Each row is a point on a landscape with many valleys, with its height.
From any point a ball takes the steepest step (drop divided by distance) to one of its 2 nearest points. It stops when none of these is lower. Distance is the straight distance between rows; heights are no part of it.
z_732: [ 11  -1  31  16 -10   7  -4  -1 -20  -1  -1 -24  26  -4  10  -7 -37   8
 -29  11  13  21 -43  -6]  height 689
z_548: [-26 -21  18  16  -8  12  11 -10 -32   5  16 -39   5  -1   5 -43 -17 -21
  11  23  20   6 -19 -26]  height 360
z_986: [ -8   6 -50  -8   9 -24  22  10  -2 -25 -12 -11 -46   6  21  20  12 -23
  23  20  14   2 -24  -7]  height 86
z_319: [  7  11   0   5  27  -4 -25   1 -33 -22  13  -2  14  26 -36 -17 -22  24
 -55  -3  15   4  -7 -28]  height 284
z_244: [ -5 -19 -46 -29  12  17  17  -9   1 -24  -1   3 -24   0  20   5 -26 -16
 -32  -7   3 -26  15 -25]  height 223
z_865: [-12  17  -1  39  -9   2 -14   6 -10 -16   1 -14   6   6  -5 -10  13 -12
  18  16  16   9   5   7]  height 321
z_893: [-40   4 -29   7   5 -25  -1  -8 -20 -20  11  -8 -13   5   4 -25  14 -40
  -8   9  26   0  19 -13]  height 269
z_650: [ -7  14   6  43 -18  16   7  16  -4  -6  -5 -37  -9  -1  14  -8   3 -14
  33  21  12  18 -10  23]  height 372
z_493: [-12  15 -52   5  29 -46  -8 -18  21  -8 -15  14 -62   3   1  15  16 -16
 -16 -26 -23  16   9   6]  height 337
z_290: [ 25   9 -44 -44  12   8  11  28  27 -16 -16  17 -37  -5  -5  12   1 -13
  22   0   4  12 -11  34]  height 156
z_72: [ 14  31  -2   8  -3   0 -19  13  26  -8 -12  22   6  -4   1  24  21   8
 -12 -22  -5   9  10  37]  height 226
z_522: [-15 -25   4 -23  -8   6  25 -31  24  41  -4  10 -12 -31  51   0 -12  -4
 -25 -26 -32  12  16  -9]  height 334
z_614: [-11   9  -3  24 -13   8  25  -4  15  19 -11 -39 -24 -23  44  -8 -20  -9
  14  -9 -23  27 -20  19]  height 252
z_69: [-10  -9  18   5  -4 -49  22 -19   9  47  -1  12  -8 -27  20  26   7 -12
  11  -6 -38  14 -16   9]  height 625
z_628: [-16  -9  35  46  -8   9  -5 -14 -39  12  15 -28  27   9 -19 -40  -8  -4
   9  19   4   1  -6 -26]  height 420
z_273: [-21 -12   2  -9  13  11 -10 -25  -7   1  18  16  23   2 -12 -34   7   1
 -31 -17  -3 -13  36 -18]  height 278
z_846: [ 14   3   6  33  -5  -3 -16  10 -13 -13   7   9  12  28 -35  29  33  28
  43  26  -4 -41  12 -23]  height 359
z_408: [-10  15   4  10   5   8  -9  -3  16   1  12  16  24   6 -23 -20  43  -4
  13  -9  -6  -7  41  16]  height 525
z_589: [-19 -17 -39 -22  16  -7   9 -11 -15 -17  12   2 -17  14   6 -14  -8 -27
 -24   3  22  -9  11 -29]  height 237
z_212: [ 17  11  54  24 -37  52  -9  15   6   2 -16 -13  32  -3   5 -24  -9  28
  14  10   8  16  -5  23]  height 726
z_981: [ 29   4 -27 -39  24  11  14  29  16  -6 -14  -3 -37  -3   3  -8 -30 -10
  -2 -12  13  25 -32  17]  height 131
z_980: [ 10  -4  24  -8  15  22 -15   8 -15  -7   5 -13  24  10 -22 -31 -31  40
 -32 -13   2  -3 -10 -23]  height 232
z_688: [  3  16 -16  13   6 -21 -22 -42 -12  -9   3  12  14   4  10  28 -11  11
 -83 -26 -14   2  11  -3]  height 677
z_662: [ 22  18 -17 -12  12  14   1  16  16  -3 -29  -7 -27 -10  20   0 -27  -8
 -23 -24   2  42 -30  38]  height 158
z_6: [-15 -11 -18 -15  -6  22  15 -19  23   3  -6   4  -8 -12  30   7  11  -3
  -2 -21 -23 -21  50  -3]  height 280
z_516: [  1 -16  14   1  20 -50 -10  -2 -20   8  18  25  13  20 -35  12  12  17
   3   8  -4 -17 -13 -37]  height 369
z_938: [ 27  -1  -4 -15  13  16   5  12  21   7 -12  -1  -5  -2  -9  12 -10  35
  -5 -32 -23 -10   3  -5]  height 227
z_270: [ -7 -29   6  -1  -7   7  17   9 -20   2  18 -17   4  15   6   0  -7   5
  33  27   6 -31  -5 -39]  height 157
z_464: [ -5   1 -49 -34  26   1 -16 -10   0 -39  -1  20 -21  15 -34 -16  24 -17
 -22 -25  10 -25  29 -14]  height 159
z_141: [ -2 -16  40 -14 -32   8  18   8  -4  12   3 -16   5 -24  33 -10 -26 -25
  26  31  24  12 -32  17]  height 699
z_123: [ -3  -2  48  27 -16 -38 -14  -7 -18  23  11  10  32 -11  -6   8   2 -15
 -10  20  15  15 -25   9]  height 588
z_888: [ 21  23  21  13  -4  10 -10   9  31   6 -16  24  23  -2 -14  28  21  37
   5 -22 -21   3  17  35]  height 317
z_127: [ -4 -11  19 -22 -33  36  28   6  18   8  -4 -12   3 -26  43 -15  -5 -18
  37  21  11   7  -4  24]  height 704
z_541: [-16  -5 -24   6   6 -48  18  -3 -22 -10  -2 -14 -33   2  23  19 -17 -32
   2  19  12  11 -34 -16]  height 134
z_15: [ 23  16 -32 -11  32  10 -15  10  20 -17 -17   3 -24   6 -25   8   3  19
 -17 -42 -16  -2  13  12]  height 262
z_891: [  0   3 -44 -21  23   1   4   4  37   4  -9  14 -27   7 -28  -2  41  11
  44 -19 -29 -12  23  13]  height 318
z_794: [ 29  -3  13 -40  11  13 -11  28 -10  -8   8   5   4   9 -36 -27 -18   6
   7   9  35  11 -30  10]  height 182
z_879: [ 24  10  44   4  -7  14 -18   9  17  17  -5  27  44  -1 -22  13  17  41
   5  -7 -19 -12  20  15]  height 414
z_460: [-13 -27  -4  -4  -6 -37  19  -2 -23  -6  15  -1  -8   3  27  30 -18 -24
  -2  31  16 -16 -29 -39]  height 175
z_82: [ -2  16 -37 -19  -4  28   0  -7  21 -29 -19  11 -23 -21  31   6  -5 -29
 -37 -29   0   4  27  36]  height 188
z_505: [  2 -18  36  -4  10 -30  -7  -8 -13  30  22  38  26  13 -38  11  22  12
  10  15 -19 -26   9 -24]  height 425
z_726: [-10  -8   8 -10   8 -63  15  -5   7  36   6  19 -12 -10  -1  20  11 -23
  25   7  -4   9 -14   3]  height 616
z_170: [ -7 -10  -9 -22 -16   7  15 -29  28  19 -10  18  -5 -24  46  18 -11   4
 -35 -33 -30  -4  36   5]  height 313
z_27: [ 19 -10 -13 -34  18   7   9  21  -4 -13   3  -8 -12   9 -22 -17 -21  -1
  14  -1  19   7 -24  -1]  height 155
z_283: [ -1  -7 -42 -44   7  36  15 -14  12 -28  -9  15 -27 -14  25  -6 -16 -29
 -35 -24   9 -14  29   4]  height 210
z_528: [ 13   3  14  -9  20 -35 -22   6 -29  -5  17  18  14  17 -48  -3 -10  17
 -31   5  19   4 -20 -24]  height 320
z_848: [ -9   7   9  22  -6 -19 -18 -30 -13   0  -1  22  32   1  14  38   3  18
 -61 -13 -20 -10  21  -5]  height 671
z_537: [ 25  -3 -14 -33 -16   8   0  35  24 -13  -2  16  -7   8 -17  32  24  15
  66  24  11 -20  -2  20]  height 228
z_558: [ -1  -7   7  -1  12 -17  -2 -14  10  24  11  27  26   7 -34  -1  38   9
  21  -5 -20 -20  28  -2]  height 483
z_702: [-16   3 -27   5  -1 -12   8  -6  16   7   4   8 -17  -8  23  23  26  -9
  23   0 -17 -16  30   7]  height 216
z_860: [ 28   3 -32 -57  -5  13   8  20  40  -6 -13  26 -16  -6 -10  23  21  -1
  47   2   7 -16   5  32]  height 187
z_660: [  0   3  13  17   5 -21  -3  -6 -11  12  -2 -16   6  -2   0   0 -25   5
 -36  -8  -4  28 -38  -5]  height 684
z_57: [-13 -10  23  15 -14 -23  20 -24  11  35   4  19  15 -15  39  29  10  -2
  -1   0 -35  -8  19  -1]  height 640
z_381: [ -8  34 -11   8  -9  25  -8  -3  23 -12 -17   2  -3 -14  24  -2  12 -11
 -18 -17   6  17  21  43]  height 103
z_128: [-23 -30  -3   3  -3   1  32  -4 -11  16  17 -20   0   5  13 -16   5  -8
  39  20 -13 -14  10 -27]  height 235
z_892: [ -6  -4  29  -1  -4  11 -13 -15 -16   4  15   3  39   8 -12 -36  -5  10
 -33  -2  10  -6  14 -18]  height 322
z_84: [-26  20  -2  44 -14  -9  18   4   4  11   1 -38 -20 -16  37 -10   5 -22
  22  10 -15  21  -3  13]  height 319
z_117: [-34 -14   9   6   0  -9  23 -11 -14  17  23 -22  -7  -8  -2 -37   1 -32
  31  18  10  12 -12 -12]  height 312
z_419: [-11 -10  31  -5  -7 -50   4  -2  -6  25  13  15  13 -20   2   7  -4 -32
   0  18  15  16 -32   9]  height 606
z_485: [ 20  -3  40  -2 -26  56   5  23  22  12 -24 -24  24  -5  12  -3 -12  36
  31   7   0   0 -14   9]  height 716
z_965: [-23  14 -50 -10  22 -25  -6 -14  10 -11  -2  16 -43   0  -1 -13  16 -30
 -18 -20  -5  15  19  12]  height 323
z_297: [ 27   1  24 -10  10  41  -8   6  12   9  -4  -8  17   2 -19 -22  -9  38
 -18 -23 -11   2   2  -2]  height 133
z_623: [  6  -5  14 -24 -21  43  11  22  22  10 -10 -15  -1  -8  19  -8  -3   7
  48  15   6  -1   2  24]  height 709
z_198: [  1  15 -48  -3  28  18  -9   3  20 -16 -16  -5 -31   9 -33   0  23  18
  13 -39 -19 -21  28   1]  height 285
z_598: [ -1 -33  -7  -3  -6 -21   9   9 -32 -10  16  -6  -9  24   1  26 -13  -6
  34  35  11 -37 -25 -53]  height 217
z_809: [ 31  14  54  25  -3 -10 -24  15  -8  19   1  11  38   3 -31  17   2  39
   3   7 -12   6 -18  11]  height 505
z_271: [  5   9   3  24  -3  53   0   9  10  -3 -11 -23  18  10  -6  -8  10  46
  23 -11 -20 -20  31 -10]  height 294
z_420: [ 13 -11  46   1 -28   7  -5  14 -17  -6   3 -26  11 -10   9  -6 -35 -13
   0  27  38  22 -50   9]  height 693
z_438: [-21   3 -32  -9  17  29  -6 -17   1 -21  11   3   0   9 -23 -42  14 -11
 -21 -27   1 -17  42  -7]  height 206
z_863: [ -3   6 -25   0  23 -16  -7  -7 -11  -5  -5  -2 -18   6   3  -3 -23  -6
 -41 -24   1  25 -16  -6]  height 681
z_197: [ -2   5 -11  30   8  19  -8  14  -4 -11   0 -12   1  23 -27   0  29  38
  38  -1 -21 -32  22 -16]  height 367
z_655: [ 13   7  52  30 -29  -1 -20 -17 -30   9  -7 -17  42 -11  16  14 -33  22
 -47  19  -3  18 -38  -1]  height 696
z_585: [ 10  10  12  -2  -5  16  22  10  17  16 -23 -21 -19 -21  31 -12 -23  -1
  -2 -11 -12  41 -30  23]  height 200
z_531: [ 11  17   6  15  -3   0 -21  15  -8 -24  -5  -1   9  17 -15   1   2   1
   0  13  30   9 -12  12]  height 265
z_324: [  8  11  49  32   1 -20 -25  -3 -22  23   9  11  37   8 -32  -4  12  14
  -4   6  -5  10 -14   1]  height 550
z_200: [  1  -5 -25 -19   9  -1 -10 -24 -11 -14  -1   8  -3   0  14   6 -28   5
 -80 -29   2   1   7 -12]  height 680
z_919: [-19 -10  14  25 -10  -7   4 -36  -4  20   5  19  32 -10  27  27  11   3
 -27   1 -28 -15  37 -21]  height 657
z_817: [-18  -1 -44   3  -2 -15  26   4  10  -3  -4 -16 -40  -7  28  27  12 -23
  37  16  -6  -7   7  -8]  height 138
z_424: [ 21  -5   8   6 -19   7 -14  30  -1 -11   3  11   8  21 -27  27  26  21
  64  36  13 -29   9  -4]  height 293
z_645: [ -4 -24  51  46 -33  14 -14  -5 -42   3  25 -24  24   4  -8 -13  -9  -1
  24  43  15 -16  -7 -24]  height 482
z_503: [-24  27 -45   8  13  -8  -7  -2   1 -37  -2  -1 -24   4   3 -19  15 -32
 -12  -1  25  16  15  13]  height 302
z_507: [ 28   5  18 -16  -5 -13 -20  37 -15 -14   4   2   9  14 -39 -10  -9  -4
   4  17  51  16 -37  20]  height 215

Two balls start at each pair of points below. Name the first point that both come to, or write none.
z_865 and z_84: z_981
z_848 and z_505: none
z_420 and z_655: z_660
z_893 and z_419: z_381

For each start below, name the point where the ball stops.
z_650: z_981
z_141: z_381
z_170: z_986
z_965: z_381
z_123: z_381
z_558: z_297
